Each row is a point on a tangle of strands that fork, close into loops and nearly touch. The rows are in no order.
Two points are linked if the straight distance between their rows is under 159. Some points are linked to none.
z_307: [-33   1  12  26  20  45 -34  -9 -11  26  -3  27  12  23  20 -14  -3  -2
 -32 -29  -1   2 -13 -35  28  34  39 -33  15 -40 -50  13   1   1  46  11
  31 -74 -50  -3 -12  21 -15  -6  -6 -30 -11  -9  15 -31  41   8  21 -23
  -9  15]
z_996: [ 16 -24  -6   7  15  15  52   2   8   6   4 -35 -32  -8 -33  -6   4  -2
  33 -17  44  33  -4   7 -14 -19 -10 -23   3  31   4   9   8   3 -32  13
 -15  46  33  57  10 -10  16 -38 -15   1  35   9  19  44  14 -49  12   6
  13  21]
z_214: [ -2 -25  22 -18  -9   2 -14  22   2 -26  -9  -6   6 -23  35   3  15 -17
  14  28  27  -2 -31  42 -24   8 -11  11   4 -34   7  -1  33  -1 -21 -11
  -4   5 -10  11   7  -3  17  29  31 -14   6  21 -43  16  14 -26   8   2
   7  15]
z_552: [  6 -35 -28  24  38  45  27  22 -40  11 -22  -8   4  21 -44  28  10  11
  31   3   1  38  20  16 -21   5  26 -22  34 -26   0  -7 -11  30 -11  11
   6  17  10  -7  -8 -14 -17 -40  16   2  10 -35   4   9  47 -35   3 -19
  -7  53]
z_431: [ -9 -41  23  -6  -2 -24  46 -14   1 -20   9  50  23 -14  15 -16 -19 -27
 -34  -1  38 -29 -38  21  26  -4  35  41  12  10   0   4  42  -8 -24  -9
   0 -11  18   5 -57  -8  21  22  23 -34  21  14 -10  16  11 -19 -28  -4
  41   3]
z_384: [-20 -16 -32   9  18  15  34  12  20  20  14 -14  33  23 -14  26   2  16
 -27 -10 -24 -14  -2   6   1   1  24  -2 -27   3  32  16 -27  45 -37  11
 -28   0  13 -19  -9  27  14  -8  64  33   1  -3  36 -25  12 -12  18  18
 -27  34]
z_938: [ 12 -50  19   4  28  16  55  29 -16   3 -10 -12  -5  22 -34   4   2 -13
  41  -3  21  40  -7  15  -3  12  -1 -36  36  -4 -11 -28   1  16   3  -4
   7  25  11  17   2 -18   4 -27  12  12  15 -14   7  36  44 -45  23  13
  -2  62]
z_611: [  4 -14   9  21   5  -5 -20 -50  30 -46  21  14 -25 -13  13   9 -40 -19
 -19  -9  17 -42 -27   6  14   2 -18  31  33  13  -5   2  37 -10  -5  15
  29  13  -1  22 -20 -14   0   8 -28   3  12  24   8  -8  -4   2  -3 -33
  46 -33]
z_632: [ -7  11  -8  17  34  29 -17 -21   0   6  28 -38  -8 -11  30  -6  -3  -4
   8 -28  13  60  12  57 -21  -5 -42 -51 -24 -43  31  11  -4  16 -14  40
   3  29 -16   4  25 -10   4  -6   0  15 -10  50   4 -18   5 -17  49   9
 -21   3]
z_945: [ 14 -26  -1  -7  28  21  -2   3   6 -34  34 -29  32   5  36  35  23 -38
 -24  40 -41 -13 -13  39 -40   9 -22  22   9 -33  31   1  -2  21 -17  29
  26  19  14  -5  27   5   9  15  27  55  -3  -5  23 -26  33 -18  47   3
 -10   7]
z_112: [ 21  34   8 -10  10  -8  22  11  35 -12  10   4 -23  48  -2  -7 -10  14
 -13  10 -18 -22  -5   5   9  -4 -22   9  -7  65  -6  -4  -6 -21 -15  28
 -25  43  16  36  10  -6  35 -11 -55  36  44   8   8 -26  -1  26 -41  12
  39 -23]
z_66: [-41  -5   9   8 -31  18 -51  14  43 -12 -22 -60 -53  35 -16 -11  -5  22
  29   0  43  16 -29 -22   3  -1  -6 -40  -9   9 -17  -1  -2 -32 -29 -19
   5   7 -49  63  63  -1  28  -6   9  14  32  21 -22  15  -2  13 -10  -2
 -16  13]
z_470: [  2  14 -28  13 -22 -14 -34  11  -9  -6 -52   3 -30  -5 -22  46  -5  27
  32  36  -4 -23   4  21 -44 -25 -18  25   2  12  33 -19 -38   9 -34  -1
 -39  23 -14 -32   2 -20 -20  -2  -9  21 -22  -1 -12  -9 -45  11 -51  -7
 -18 -15]
z_234: [-24  18  13 -11 -23  -6 -65  -2  -8  19  -4 -29  -3 -23  29   3  12  -7
  -7   1 -13  -4   1 -10  -6  18 -12 -29  -6 -53  -8  -9 -13  12  27 -14
  11 -39 -34 -34  47  18 -20  22  27 -18 -32  -4  -8  -9   0  24  38  14
 -55  -8]
z_553: [ -5  44 -16  10 -27 -13 -30 -10 -21  12   2 -34 -31 -33 -24   0  -8   4
  22 -24   1  51  33 -32  -6 -13 -14 -59   4  -4 -11 -14 -25  17  32  -7
  20  14 -16  -6  45 -18 -34 -23 -13 -14 -26 -40  30  27 -15  -9  20   1
 -51 -21]
z_756: [-27  35 -26  17 -22  17 -54 -14  42   2  24 -26 -15 -15  -5  37   2  28
  -6   4 -10 -21  -8 -45   7  -8  24  11 -11  12   5  45  14  -6 -27  -4
  17 -13 -16  41  39  -2  -8 -11   1   1  13 -16  23   9  -4  13   6 -20
  -8 -27]
z_844: [-21 -27  -9   8   3  -8  53  -2  -4  21  13   2  24 -31 -13  -4  -1  15
   1 -15  35  25  -8  20  -2 -41  51 -16  -5 -10   6   8  17  23 -53  -5
 -28  10  34  19 -13 -12   0  10  46 -32   8 -14  14  40  15 -38  -4  13
 -23  30]
z_100: [ -5  21  13   4   1  -4  25  -9  -7  19   8   4  -5 -29   8 -55   7   5
   6 -35  17  62   6  -3  10  -6 -16 -41 -15 -17 -16   0  -3 -22  28   0
   2  -7  -1  18  -2   5  -2  -3 -25 -31 -12  17 -19  12  -5  -6  17   8
  -7 -14]
z_608: [ 22  17 -17 -14 -27 -27 -24  -1 -29  17 -24  14   7 -54 -14  -7   3   4
  23  -8   6   4  30 -21 -10  -2   2  19 -22 -18   3  15  11  11  25 -28
 -11 -20  11 -37 -13  -4 -22   3  -5 -41 -10 -17 -31  25 -37  -1 -14  -3
 -15 -18]
z_816: [ 21 -29  -3  -9  26  -5   7 -12  15  -9 -18  19  15  11 -33  24  -7 -18
 -12   3 -11 -42 -16   4  11  38 -25  42   6   8  22  -1   9  26  17  -2
 -12 -11  13 -30 -32  18  12   2  19  32   9  13   3 -22 -15  -9  -5   1
  30  11]
z_18: [-17   9 -28  -7  26  21 -50  -4 -10  42  -6 -22  10   7  -9  15  -2   3
 -25 -23 -26   7  28  -9  -4  26 -14 -23  -6 -47   8  -1 -22  40  36  15
  -1 -42 -28 -63   3  39 -25   0  28   4 -31   6   3 -48 -10  27  38  -3
 -37  17]
z_577: [ 19  -1  16 -19 -19 -20   6   4  30 -22  57 -26  46 -11  41  -6  31 -40
 -17  27 -25 -30 -19 -24  -6  -8   7  43   0   4   9  16  19 -33  -8 -15
  33   4  28  18  28  -7  13  27  19  -2  27 -24  35  22  34  -7  53  11
   5 -17]
z_133: [ -7 -17  17   4 -27   5  25  34   0 -29 -25  41  -2  32   5  26 -16   1
  -7  49 -27 -31 -36   3   3  -5  19  11  36  36 -34 -43 -26 -14 -22  -4
  -8 -22  -7  21  16 -23   9  15  -3  30 -13 -38  -2   0  19  17 -45  22
  10  18]
z_868: [  6 -29 -12  -7  17 -25 -11 -33  21  10 -16   4   7 -16 -48  14 -35   0
  -3 -44  31 -30  10  -4  26  26 -15   6   9   7  32   0  10  47  18 -11
 -24 -18  -5 -51 -44  30 -10   9  51  -1  -6  39  -3 -20 -44  -3   3  -1
  -2  17]
z_26: [ 26  -7 -18 -14 -25 -39 -23 -33 -13  18  -9 -18   7 -46 -52  13 -27 -10
  36 -27  32  -4  30 -31   3   8  -7  13  27   7   3 -16 -12  37  50 -29
  -2 -19  16 -49  -1  -2 -47   1  17 -17  -6 -40  20  30 -39 -28  11   5
 -22  -1]
z_240: [ 29   0 -28 -11  32   5 -12   9 -38  42 -18  -4  35  -1 -19 -12  15   3
  10 -18 -24  16  48 -21  -9  17 -10 -19  -9 -45   0  -8 -27  24  58 -18
   0 -26   4 -78 -25  25 -20 -18  17 -10 -21  -5  -5 -27  -8   6  21  -5
 -28  32]
z_255: [ -5  14  15 -35 -24 -43   5  26  58   2 -12 -12 -15   6 -15  -7  -9  13
  -6  12  12 -40 -44  10 -14   2 -35  13  -5  38  16 -14   1  11 -22 -21
 -61   5  -3  -9  -6  21  36  30   9  13  20  34 -12 -13 -41   5 -28  25
   6   1]
z_439: [  1   0  19   7  22  11 -40 -19  39 -38  11  -6 -18  33  11  28 -12 -11
 -33  32 -36 -47 -31 -10  -3  19 -26  27  22   4  -1   0  20 -29  -3  19
  33 -13 -27  34  14  -3  33  -2 -28  26  13   5 -10 -29  20  29  17 -23
  30 -13]
z_245: [-31  32  10  -6 -37 -21 -17  16  15   7  20  11  31  -1  57 -10  14  -5
 -37   1 -30 -57 -24 -61  24  10  30  24 -18   2 -19  10  -4 -21  -2 -32
  -1 -56 -16 -14  22  19   5  31  14 -42 -20 -12  -3 -10  -2  49  20  28
 -17  -3]
z_775: [ 31 -11  23 -28  11 -13  21  18  14 -31  15 -32   5  23  11  10  21 -44
   1  37 -32   1 -23  32 -38  14 -52  -1  -6  -2  17 -24 -10   8  -7   9
   6  46  20   5  38  -5  36  15   5  54  13   0  16  -2  20 -22  29  26
  -9  24]
z_757: [ -4  13   0  23  22   8  43 -39 -10 -14  28  20  -2 -22   7 -34   0  -6
 -27 -37   5  40  11   6  20 -28  11 -10   3   6  -6  12   2 -13   5  32
  27  13  19  35 -21 -16 -18 -16 -30  -7   0  -2  15   7   1 -11   1  -8
  18 -34]
z_361: [ -3  -9 -29   4   2 -43 -24 -49   6   4   5  21   4 -26 -26  20 -60  22
   0 -37  25 -29  18  23  14 -19   2  -2  27  14  15  -7 -13  48  -3  -7
 -24   0   8 -45 -42   3 -36  31  43   8 -30  18   3 -14 -59  -2 -22  -5
 -25   2]
z_645: [ 41 -20   0  -6  45  -8  -8 -27 -58   3  -7  26  25 -15  15 -42  -1 -29
  11 -11 -22  35  44  31  -5  11 -13   0  17 -48 -11 -13  -4  10  63  -2
  25  -8  12 -51 -26 -11 -30   9  -4 -12 -22   2 -13  -9  -7  -3  21 -16
 -10  12]
z_65: [-12  16  14   0 -10 -29 -20 -27  -5  -5  20  36  19  -8  60 -28   7 -28
 -43 -27 -23 -49  -1 -42  16  18  10  24 -14   8  -7   6   5 -22  27  -9
   8 -41  -1 -41 -13   8   8  25  -4 -39 -23   2  -7 -36 -13  49  20   4
   8 -35]
z_180: [-26  32 -22   5 -16 -14   1 -26   5   3  13  26   6 -40  36  -4   0  13
 -28 -19   8 -24   1  -9  13 -10  31  53 -45   7  16  53  34 -18 -28  19
 -12   6  18  -1 -35  16  -4  12  -5 -29   7  23 -12 -16 -20  25 -20 -28
  23 -49]
z_832: [ -2  -1 -16  26  -4  20   0   9 -13 -13  13  12  17  11  -6  39   4   1
 -22  24 -36 -14  -3 -19  13  -5  45  24  33   7 -23  -1 -20  17  -4   4
  29 -20   1   8  -1 -10 -33 -21  21  19  -2 -63  57   1  36 -10   5  -1
   1   1]
z_652: [ 31 -17  -8 -27  -1   6  48  30  20  23 -13 -14  -5  11 -30 -24  34  14
  37   1  28  15  18 -15  -9   8 -11  -9 -40  34  15  29   8  -9  -9  -7
 -41  33  35  35  -3  28  45 -26 -16  -2  39  28 -10  30   0 -37 -13   6
  26  17]
z_56: [-17   1   9 -16 -42  17 -10  46  14  20 -21 -14   1  29 -10 -17  26   4
  15  14   5   3  -5 -65  19  24  23 -23  -9   3 -33  10  -4 -18  23 -37
   6 -46 -28  33  35  36   8 -18   6 -19  10 -15 -22  25  22  -1  -1   4
 -10  31]
z_110: [-30  18  28  -5 -56 -19 -14  21   2 -10  23  27  24 -31  63   1   2  -9
 -28  17   0 -13 -32 -15  12 -27  49  23   5  -2 -28   8  18 -23 -22 -21
  16 -26  -6  10  18 -13  -3  37  23 -54  -7 -36   3  30   7  15   2  26
 -15 -13]
z_557: [  4  -7 -37  10  16   0  12 -25  -1  28  17 -23  21 -27 -35  23   1   4
  -3 -37   3   2  27 -14   4   0  18   3 -16   7  29  38  -5  49  -5   6
  -9   9  34 -21 -15  12 -12 -24  41   5  11 -17  48  -1 -12 -31  22  -5
 -22   6]
z_693: [ 14   3 -24 -12   2 -22  62  14   9  29   2  15  17   8 -13  -9  17  29
  10  -4  -6 -14  20   3   5   5  19  22 -50  39  21  40  -8   3 -28   0
 -61  24  46  -4 -31  19  40 -18   8  14  23  16   6  -2 -11  -4 -32   5
  20   6]
z_989: [ -9 -10  44 -37 -16 -37 -35   8   7   3  -1 -47  15  -1  50 -24  30 -31
 -22  21 -14 -37 -31  -3   1  25 -37 -12  -3 -37  -1 -35 -15 -22  34 -26
  26 -51 -30 -22  40  20  15  40  13  -6 -29   8 -25 -18  23  23  50  26
 -27   2]
z_165: [-12  25  10   4  -6   7   5  25  15  -4  -6  11 -34   2  28 -34 -16  28
  19 -11  12  15  -5  56 -22 -24 -33 -34 -28   3  -8 -13  -5 -30 -47   1
 -51  37 -20   4  -1 -10  20  21  -7 -13  10  55 -37 -21 -22  28 -36   9
   2 -10]
z_485: [-11  45 -30  22  33  -2  11 -22   1  18  25  -9 -13   6   6 -28 -31  16
  -1 -40 -20  51  35  42  -3 -42 -31 -56 -29   3  25  -3 -31  21 -20  28
 -33  45   0 -14  -4 -15  20 -13  -5  23 -13  42  24 -25 -27  14  20  21
 -32 -12]
z_621: [-11   1   9  15 -43   3 -21  15   3 -32   0   4  -7  10  -2  39 -10  -2
  -1  43 -14 -23 -28 -11  -7 -18  19  11  46  24 -25 -24 -19   4 -17 -13
  22  -4 -20  25  29 -31 -22   1   6  17 -19 -56  26  27  17   3 -18  10
  -9  -6]
z_166: [ 14   8  -4  16 -27  21   1  22 -22   1 -31   0 -46  30 -55   2  -3  24
  47   5  25  21  19 -17   2 -16   5 -30  16  40 -28 -14 -28 -18   3 -10
  -1  21 -11  31  12 -24 -17 -43 -44  -7   3 -28  -7  38 -10  -8 -44  -5
  14  -8]
z_584: [-18 -29  15   0 -19  31 -42  26   9 -10 -33 -37 -26  38 -13   1  28   8
  30  26  28  16 -14 -32   2  18  13 -24   5 -10 -21   7  12 -36   1 -13
  31 -15 -42  62  49   5  16 -23  -2   4  22  -3 -39  21  27  -5 -12 -17
   5  27]
z_669: [-12 -22  22  19  16   5 -25 -25 -29  -1 -23  38 -12  -2  -9  -8 -33  -7
  -9 -30  18   3   2 -19  33  36  19 -19  55 -21 -50 -22  12  11  63  -6
  33 -59 -26 -19 -37   2 -23 -10  -5 -36 -28  -1  -4 -14  12   3   1 -27
  11  13]
z_407: [-17  13 -17  16  -9  14 -46   0  22 -15  -4 -38 -34  16 -23  44   0   2
   5  26 -10  -7  -7  -7 -20  -9 -18  -7  19  13  17  -4 -14  23 -15  11
  14  16 -25  21  41 -12  -6 -27   2  35  -6 -17  16   2  -6  11  16   4
 -14  -5]
z_228: [ 27 -16 -31   5  19 -15  -2 -36 -13   0   1 -16 -10 -19 -62  34 -34  -5
  39 -24  13   7  28  10 -12  -4 -24  12  18  28  28  -7 -12  50  20   0
  -9  37  28 -30 -13 -11 -33 -23   6  27   0 -18  36  11 -26 -35  20   5
 -17  11]
z_373: [ 20 -28  25 -12  11 -15  36 -20 -55 -12   8  43  26 -22  14 -34  -6 -46
  16  22  -6  22  16  39  -8 -29  16  50  23 -19 -13 -34  16 -11   3 -13
  12  22  34 -13 -22 -44 -29  28 -11 -14   0 -38 -18  44  15 -20  -5   8
   7   1]
z_364: [  0 -16 -38  -2   2  50  -6  41 -23   6 -21  -3  27   4  15  29  55   9
   5  42 -20  -3   6  -7 -31  13  37  42 -24 -37  26  39  12  12 -31  17
   3 -10  15   4  13  19  -7 -28   8  -2   7 -22 -22   1  27 -21 -12 -29
   0  26]
z_197: [ 32 -20  42 -34  22 -16  44  30   3  -5  -5 -14  21  38  -2  -5   9 -21
  -5  29 -26  23 -19  30 -15  34 -49 -29   1 -19  -1 -57 -14   2  27  -1
  -2   8   6 -17  16   7  31  24  -2  38  -2  18  -8 -17  19  -3  18  37
  -5  40]
z_986: [ 12  34  -7 -20 -31 -51  41  17  26  32   2   3   2  15 -14 -11   1  29
   7   5 -17 -33   5 -10  -2 -13  -2  22 -23  62  16   3 -37   7 -17 -20
 -65  21  28 -23 -13  13  25   2 -14  26   4  -3  20   3 -42  17 -44  24
 -10 -18]
z_933: [ 30   2  -9  13  -2 -11  -5 -43 -23 -22  16  15 -20 -23   8  15 -48  -7
  30  -8  11  -9  31  66 -15 -52 -38  40  20  10   1 -21 -21  11 -17  14
   3  67  29 -11 -26 -37 -43  21 -49  26  -5  -6  13   2 -35  -5 -29 -13
  10 -35]
z_44: [ -3 -12 -12  10  -7  -9  19 -61  14 -30  27   2  -6 -32  -5  11 -22 -10
 -27 -21  28 -12  -6   7  18 -43  19  45  28  22   1  13  14   2 -11  26
  30  24  28  35 -28 -10 -35  -1 -20   4  12  -4  49  25 -13 -20 -13 -28
  31 -50]
z_505: [ -5  -3  31  -8 -12  -8  31  31  39 -28  11  13 -12  43  16  -7 -14   3
 -15  23 -16 -13 -33  18  -2  -5  -8 -19  23  48 -29 -33 -15 -18 -37  11
 -18  25   2  39  35 -13  37  16  -8  36  15   1   4  -8  16  18 -40  27
  19  12]
z_126: [  4  46 -11  10   3   8  48   6  22  14  38  14  -1  38   9 -31   9  17
 -19 -11 -33   6  25 -40  43   2  23  -5 -23  65 -20  36 -12 -32  -2  22
   0  13  24  45   8   5  24 -34 -44  24  17  -2  31  -9  11  18 -12   6
  27 -24]
z_453: [-21 -16  11 -19 -46 -31  17  -4  33 -11  23  17  29 -34  32  -1  -4 -14
 -35   4  40 -27 -45  -7  19 -33  46  57   9  20   3  20  42 -18 -34 -18
   9 -12  23  27 -25  -4  11  31  22 -43  25  -1  14  34   8 -13 -13   6
  25 -25]
z_404: [ -3  42 -38  25  18   4   8   2 -22   7   1   6 -20  35 -16   6 -26  31
   4   4 -43  22  39  23 -12 -35 -11 -35   1  21   0 -13 -48  18 -18  19
 -16  41  -3 -16   3 -30   6 -29 -21  29 -33 -14  21 -19  -8  24 -17  19
 -19 -13]
z_335: [-10   6 -16  10   1  14  46  14  -6  14  25  22  25  24  12   1  28  11
 -31  11 -16  -9  17 -24  39  -3  76  45 -13  28 -12  49  18 -21 -21  24
   7 -12  27  42 -16   9   0 -29 -11  -3  19 -18  22  13  31   8 -28 -16
  34 -13]
z_735: [ -7 -27  23  -2  30  20  16  19 -16  20 -32  16  -1  27 -41  -7 -28  23
  19 -16  27  32   4  -2  31  40   1 -50  29 -24 -29 -39  -2   5  53 -18
   3 -39 -33 -25 -40  18  -3  -5  19 -20 -15  19 -13 -16  13  10   4   1
   8  49]
z_643: [  0 -38   3 -12  31  21  23  21  12 -11 -33  33  23  32   3  27  -3  -5
 -36  18 -21 -28 -30  26 -10  35 -10  15 -12 -20  24 -20   8  10 -10  21
 -22 -29   2 -19 -28  25  36  21  18  26  -8  28 -28 -55  -1  15 -21  -1
  21  29]
z_999: [ -6 -13   6   6  43 -11  80 -53 -16  10  14  44  23 -19  13 -56  10  -9
 -37 -40   5  31  20  30  31 -23  27  -6 -28  -8  21  18  17 -12 -15  23
  -5  18  27   8 -62   0   0   5   1 -23  12  31 -24 -13   1 -13 -16 -20
  18  -1]
z_786: [ 14 -30  42  -8  21   0  45  30 -11  -5 -27  24   5  43 -18   0 -20   0
  -5  17 -26  14 -24  11  17  32 -16 -34  29 -18 -33 -68 -21   5  38 -16
  -1 -31 -10 -19 -14   3  14  18   9  24 -21   1  -7 -14  22  15   2  28
   2  52]
z_807: [ -2  22  33  -9 -31  -3  -6  13  -6  30 -19 -20 -19 -12 -15 -50  22   4
  30 -13  28  48  -2 -39  26  13 -10 -58  -9  -5 -34 -12  -4 -34  63 -37
  18 -34 -24  25  23   9  -3 -12 -21 -39  -8   2 -18  30  -4  -2  13   8
  -9  -5]
z_45: [  9 -34  24   6  -1   1  36 -11 -26  -7  -3  30  -2 -13  -8 -11  -1 -29
  -6  11  47   7 -17  23  10 -28  35  39  32 -18 -13 -25  40  -8 -22 -11
  -7  -5  23  24 -24 -32 -15   6  -7 -32  12 -20 -26  53  18 -31 -36  -1
  32   3]
z_269: [ 22 -17  37 -19   4   3 -43   1  10 -41 -19 -25 -24  31  14  -6  19 -17
  12  44  -3 -15 -28 -11  -7  25 -36   4  11  -9  -3  -1  22 -62  17 -10
  45  -4 -32  58  29  -3  37  -4 -34  19  34  15 -44   6  21   0  10 -33
  21   1]
z_946: [ -3  41  -2  21 -43   6 -30  -3 -19  -5 -14  -8 -47 -23 -11  -9  -2  16
  23 -10  18  35  17 -28  -3 -41  -1 -34  -1   2 -32  -9  -9 -16   1   1
  22  15 -17  40  23 -31 -39 -21 -52 -21 -12 -32 -11  39 -22   0 -34 -22
 -14 -44]
z_333: [  2   7 -37  11 -17  -8  -7   0  15  22  10 -44  11 -20 -55  50  12  -2
  10  -8  -1 -25  13 -65  -6  15  27  15  -4  29  25  26 -20  45   5  -8
   2  -7  16 -20  19  18 -24 -34  29  11  12 -55  65  15   9 -25  32   2
 -26  13]
z_932: [ 12 -19  51 -41  10 -32 -46  -9   4 -14 -20 -32 -17   7  21 -15   6 -26
  -8  28  10 -25 -18  15   0  45 -63  -8  10 -33   5 -38  16 -23  64 -16
  33 -33 -26 -26  13  24  25  36 -24   7 -23  50 -30 -28  11  17  45  -2
  12  -3]
z_772: [  6  17  18 -10  24  -1  44   3  -8  19  41  20  31   4  64 -67  34 -21
 -20 -23  -9  13   6 -14  -3  23 -10  -8 -56 -12  27  42  17 -46  16  18
   8   5  10 -11 -13  25  22  29 -24 -21   2  33 -33 -33   8   6  28  -3
  17 -23]
z_285: [  3   3 -20  22  14  33 -36   0  -7 -13 -16 -41 -35  -9  -6  30   7   6
  19   2  10  27  17  35 -29  -6 -35 -24  -9 -21  22   6   4  13 -22  26
   3  43 -13   2  27 -18  -7 -27   0  13   2  20 -11  -5  -9  -6  16 -12
  -7  -7]
z_570: [ -2  24 -24  24  10  27  -3  19 -15   8 -29  -5 -55  51 -55  18 -31  42
  19  -3  -2  28  29   6   0 -18 -18 -53  21  33 -14 -30 -34  -3   1  14
  -9  28 -27   2   9 -20  -7 -43 -32  15 -17   0  11 -13 -17  20 -24  13
   7   6]
z_134: [ 17  28  -3 -14 -21 -11 -49  11 -30  -9 -41  11 -26 -22  -6   1   2  11
  34  18 -13   7  20   7 -33 -12 -32   2 -24  -6   3 -18  -9 -10  19 -22
 -15   8 -19 -31   1  -9 -16   2 -16  -7 -27   6 -34   2 -42  33 -21  -5
 -16 -28]
z_828: [-29  -1  11   6  -9  23   3  28  -7  -5  -3  12   1 -11  36 -16   6  20
  15   6   8  25  -8  56 -24 -10   8 -33 -20 -35  -4   6   8 -12 -52   1
 -29  16 -19   8  18 -14  14  26  27 -27  -4  22 -36   9   8   4  -7  12
 -20   6]
z_12: [ 14  -9  16 -31 -32 -21 -16  11  -5 -25  21 -33  22 -47  38  -7  43 -41
  16  42   4   2 -18  11 -40 -12  -2  30 -13 -27  20  11  25  -6 -18 -18
  20  22  16  15  34 -14   7  23  22 -12  16 -16  -4  41  13 -31  36   5
 -16 -10]
z_713: [ 25 -14  12   0   6 -22  30 -20 -31 -16   3  41   8 -13   0 -14 -36   6
  39   1   2   2   8  61  -9 -33 -13  15  21   9 -11 -31  -8   0 -11 -15
 -15  48  32 -29 -41 -40 -10  29 -27  13  -1  -4 -19  14 -17  -5 -38   6
   9  -9]
z_852: [ 22  -1  12 -16  26 -16  16 -20 -35  -1   9  47  39   4  56 -44  25 -36
 -23 -15 -39 -24  22 -18   3  31 -11  23 -38   1  15  11   6 -26  30   6
   5  -4  27 -59 -32   7   8  31 -11 -20  -5   2 -24 -44   0  33  10  -6
  14 -17]
z_768: [  9   1  17   5  -1  -3  14 -16  54 -34  62 -22  10  14   6  22 -11 -25
 -27  17 -22 -18 -28 -16  19 -17   3  16  39  42 -13  -3   8 -16  -8   5
  42  11  16  47  24 -20  11   2  -1  40  24 -26  74  12  31 -10  38  18
  19 -13]
z_534: [ -4  10 -15   7 -22 -15  10  -4 -15   2  12  40  29   5  10  24  -4  14
 -30  10 -28 -43  -3 -20  30  -4  51  50   4  30 -12  21 -11   5  -4   0
   3 -30  11  -8 -29   2 -18  -6  19   3  -8 -35  35  -4   6  17 -22   4
  10 -18]
z_518: [ 38  15   9  -1  25   8   3 -15   8   6  -2 -12 -20  24 -38  -3  -4 -21
  12  -6  -4  13  11 -12  25  18 -46 -20  14  28  -7 -13  -5   0  59   2
  18   7   0   4   3  -6   5 -33 -42  23   7   0  20   1  -8  -9  26  15
  14 -11]
z_646: [-17  -6 -21  14 -13 -23 -20  -9   3 -13 -14  20   5 -21  -1  56 -33  31
  -4  17  15 -42 -13  41 -20 -24   9  37  28  14  27  -8 -28  28 -47   4
 -32   8  -2 -37 -20 -15 -19  30  24  24 -22   2   8 -11 -27   0 -44   4
 -13  -6]
z_583: [-12  -7  -9  -4  32  19 -40 -18  30  24  -2 -49  -3   1 -43  30 -14  -8
  -7 -37  24  -4  11 -20  18  39 -31 -16   8 -16  20   6  10  33  46   9
   8 -27 -23 -29  -5  42  -5 -17  19  10  -6  25   7 -32 -15   2  43  -4
  -9   9]
z_921: [  8  -8 -24  -1  23  53  -2  35 -46  40 -23  -7  13  10 -17   2  49   8
  21  13  -5  41  35 -10 -31   7  25  -9 -16 -50   7  29  13  12  -1  17
   3  -4   7 -13   0   7 -19 -40 -14 -20   2 -33 -29  13  25 -24 -14 -39
  -7  31]
z_538: [  9  53  21   2  16   2  21   3 -19  21  16  26  -3   4  39 -72  19   1
   5 -29 -27  60  24 -12   4   4 -22 -42 -44   1  -5  13 -15 -49  38  11
   2   3 -16   0   8   4   6   7 -55 -17 -21  28 -20 -25  -7  33  26  13
   2 -25]
z_465: [-25  42 -42  12 -21  -3 -36 -40  22  -2  26 -14  -5 -61  21  22   5  23
 -26 -19   0  -9   5 -30   7 -27  38  45 -29 -13  18  53  40 -11 -24  25
  24  -8  14  29  10   6 -28   3 -18 -23  11  -3  20  11 -25  10  -8 -40
  10 -62]
z_536: [-32  21  -3  -5 -23  -9 -21  -5  46   3   9   6  -4 -20  13 -10 -16  15
 -14 -24  20 -38 -28  -6  10   6   3  12 -27  13   8  26  23  -3 -22 -17
 -38 -19 -11   3 -11  24  25  23  19 -25   3  38 -19 -15 -27  16 -11   7
   7 -24]
z_847: [ 27 -19  37 -20  25 -21 -16 -16 -33 -10 -15  22   0 -22  35 -36  -7 -19
   9  -4   6  18  14  40  -7  27 -38 -11   1 -41  -5 -29  10 -12  57  -5
  10 -10 -12 -46 -19   4   7  32 -12 -14 -28  45 -33 -22  -8  11  20   0
   8   0]
z_159: [-15   0 -16  34  16  54 -35   5 -18   2 -10  16   0  19  -5  34   7   7
 -25   3 -21 -19   2 -39   9  17  41  13  42 -23 -33  18   6   8  16  22
  38 -48 -25  15 -11   1 -29 -32   0  -4   4 -44  16 -18  45   0  -2 -40
  18  10]
z_71: [-34 -39 -14  13  41  44  15  19   6  10 -19  20  22  29  -7  27 -11  23
 -16 -13  -2   1 -12  37  -3  21  12 -21  -8 -36  18   0  -7  23 -28  13
 -32 -20 -15 -23 -27  29  17  12  50  13  -8  35 -19 -41  14   3  -4   4
  -6  47]
z_303: [-17  20 -27  -9 -36  14 -17  41 -15   9  -8 -15  11 -13  19   9  62  12
  10  36  -6  -1  11 -42 -10 -10  61  35 -45 -12  12  56  38  -2 -49  -7
   5  -8   9  32  43  11  -5 -14 -10 -20  15 -18 -15  48   7  -8 -18 -30
 -10  12]
z_212: [-12   6   7   2 -37   7 -26  29  29  -3 -31 -35 -60   8 -21  -9 -11  37
  47 -14  61  14 -18  13 -13 -21 -32 -38 -16  18  -2 -17   4 -16 -33 -20
 -36  33 -37  20  11   6   9  -4   3 -13  22  48 -29   9 -42   5 -36  -3
  -2  -1]

A piece is all that can be reached along the links. How many separate loops has the piece of each point below (a circle has one, a figure eight two, a Y none), and how many tips (points with one link)?
z_180 | loops 1, tips 3
z_431 | loops 1, tips 3
z_26 | loops 2, tips 1

How many points has the smallest loop of links through each point below? Write none if it is on no loop.
z_112 | 8
z_269 | 9
z_134 | 13
z_18 | 7
z_996 | none
